The views of a scene show one set of named points, each view turned or mirrored, shifted and resized as a whole, with a little noise and some points left out.

Scene 1
View 1
mup: -1.43, -0.06, 0.53, -0.85, -0.66, 0.54, 0.31, -0.35, -1.24, -2.87
Sipo: -0.75, 2.06, -0.43, -0.65, -0.21, -0.34, -0.29, -0.70, -0.23, -0.76
tik: -1.60, 1.92, -0.58, -0.60, -0.49, -0.08, 0.19, -0.48, -0.75, -1.69
dedi: -1.11, 1.30, -0.68, -0.46, -1.36, -0.12, 0.57, -0.57, -0.59, -1.11
gopur: -0.01, 1.15, 0.62, -0.51, -0.31, -0.12, -0.63, -0.45, 0.41, -1.15
Teten: -0.30, 1.33, -0.34, -0.85, -0.57, -0.29, -0.25, -0.87, -0.30, -0.40
loget: 0.04, 1.11, 0.11, -0.53, -0.66, -0.24, -0.38, -0.70, 0.28, -0.60
zula: 0.18, 0.39, -0.32, -1.22, -0.73, -0.29, -0.39, -1.21, -0.50, 0.09
gidu: -0.45, 0.62, 0.58, -0.65, -0.48, 0.19, -0.24, -0.44, -0.24, -1.73
bogo: -0.23, 2.26, 0.42, -0.45, 0.36, -0.28, -0.95, -0.42, 0.50, -1.23
vubem: -0.57, 0.52, 0.94, -1.25, 0.82, 0.28, -1.03, -0.37, -0.67, -2.30
nug: -0.84, 1.18, -0.20, -0.73, -0.58, -0.09, -0.01, -0.61, -0.56, -1.29
tidi: -0.62, 1.11, 0.40, -1.01, 0.32, -0.03, -0.72, -0.57, -0.49, -1.65
View 2
bogo: 0.37, 0.19, 2.43, -0.30, -0.05, 0.06, -0.40, -0.97, 0.49, 0.88
tidi: 0.71, -0.11, 0.12, -1.62, -0.18, -0.84, 0.42, -0.11, -0.36, 0.37
nug: -0.48, -1.21, -0.20, -0.14, -0.10, -0.77, 0.37, 0.82, -1.58, 0.59
mup: -0.46, -0.62, -2.40, -2.20, -0.13, -1.60, 1.81, 3.41, -0.21, 0.66
gopur: 0.32, -0.13, 2.06, -0.32, -0.78, -0.30, -0.07, -0.86, 0.06, 1.44
Sipo: -0.24, -1.27, 1.15, 0.35, 0.52, -0.24, -0.58, -0.72, -1.66, 0.10
tik: -1.10, -1.24, -0.45, 0.23, 1.43, -0.23, -0.06, 1.15, -1.03, -0.41
dedi: -1.44, -2.09, -0.15, 1.05, 0.05, -0.68, 0.11, 1.44, -2.47, 0.68
gidu: 0.01, -0.48, 0.06, -1.23, -1.15, -1.21, 0.99, 1.22, -0.61, 1.55
vubem: 1.55, 0.52, -0.62, -3.37, -0.54, -1.26, 1.03, 0.40, 0.62, 0.39
loget: -0.33, -1.45, 0.51, 0.24, -1.41, -0.82, 0.41, 0.25, -2.18, 1.62
View 3
nug: 0.43, 1.01, -0.72, -0.87, -0.73, -0.36, 1.50, -0.50, 1.04, 0.62
dedi: 0.13, 0.44, -1.22, -1.67, -0.03, -0.85, 2.50, 0.55, 1.01, 0.83
Sipo: -0.58, 0.70, -0.72, -1.03, -0.33, 0.24, 0.98, -0.83, -0.37, 0.93
gidu: 1.32, 1.17, -0.32, -1.02, -1.11, 0.04, 0.96, -0.88, 2.16, -0.72
gopur: 0.30, 0.70, -0.25, -1.32, -0.40, 1.13, 0.26, -1.45, 1.12, -1.35
Teten: -0.91, 0.42, -0.99, -1.25, -0.04, 0.74, 0.99, -1.00, 0.22, 0.13
bogo: -0.02, 0.95, 0.54, -1.42, -0.74, 1.09, -0.20, -1.92, -0.74, -0.73
zula: -0.95, 0.20, -2.86, 0.10, -0.35, 0.77, 0.81, -0.97, 2.45, 0.26
loget: -0.39, 0.29, -1.29, -1.24, -0.09, 0.87, 0.79, -0.93, 1.38, -0.68
tidi: 0.94, 1.47, -0.05, -0.31, -1.54, 0.20, 0.23, -1.54, 0.98, 0.13
vubem: 2.14, 1.97, 0.48, 0.41, -2.62, 0.14, -0.45, -2.21, 1.91, -0.17
View 4
vubem: 0.35, 0.46, -0.66, -0.81, 1.81, 0.46, 1.14, -0.36, 0.54, -0.71
bogo: -1.88, 1.07, -1.18, -0.73, 1.40, 0.03, -0.75, -0.65, -0.22, 0.40
loget: -1.71, -0.05, -0.77, -1.41, 1.09, -0.44, -0.21, 1.13, -0.67, 0.65
tidi: -0.59, 0.36, -1.03, -0.99, 1.36, 0.48, 0.48, 0.06, 0.45, -0.02
mup: 0.82, -0.45, -0.10, -0.32, 1.07, 0.22, 0.75, 1.82, 2.12, -0.50
dedi: -1.58, -0.68, -1.26, -0.90, 0.28, 0.12, -0.48, 2.21, 0.97, 1.03
Teten: -1.74, -0.28, -1.40, -1.57, 0.75, 0.24, 0.02, 1.14, -0.33, 0.88
zula: -1.49, -0.81, -1.29, -2.34, 0.81, 0.22, 0.89, 1.60, -1.21, 0.84
gidu: -0.50, -0.05, -0.26, -0.91, 1.35, -0.22, 0.13, 1.03, 0.31, -0.07
tik: -1.26, -0.03, -1.69, -0.41, 0.39, 0.70, -0.50, 1.36, 1.69, 0.79
nug: -1.09, -0.19, -1.11, -0.97, 0.76, 0.27, -0.07, 1.28, 0.71, 0.63
Sipo: -1.99, 0.37, -2.06, -1.18, 0.89, 0.64, -0.19, 0.00, -0.11, 0.87

Which points are out of place in each view (at most two, in the order of its rows)? Write - if all are in place.
view 1 | -
view 2 | gopur, loget
view 3 | Teten
view 4 | Sipo
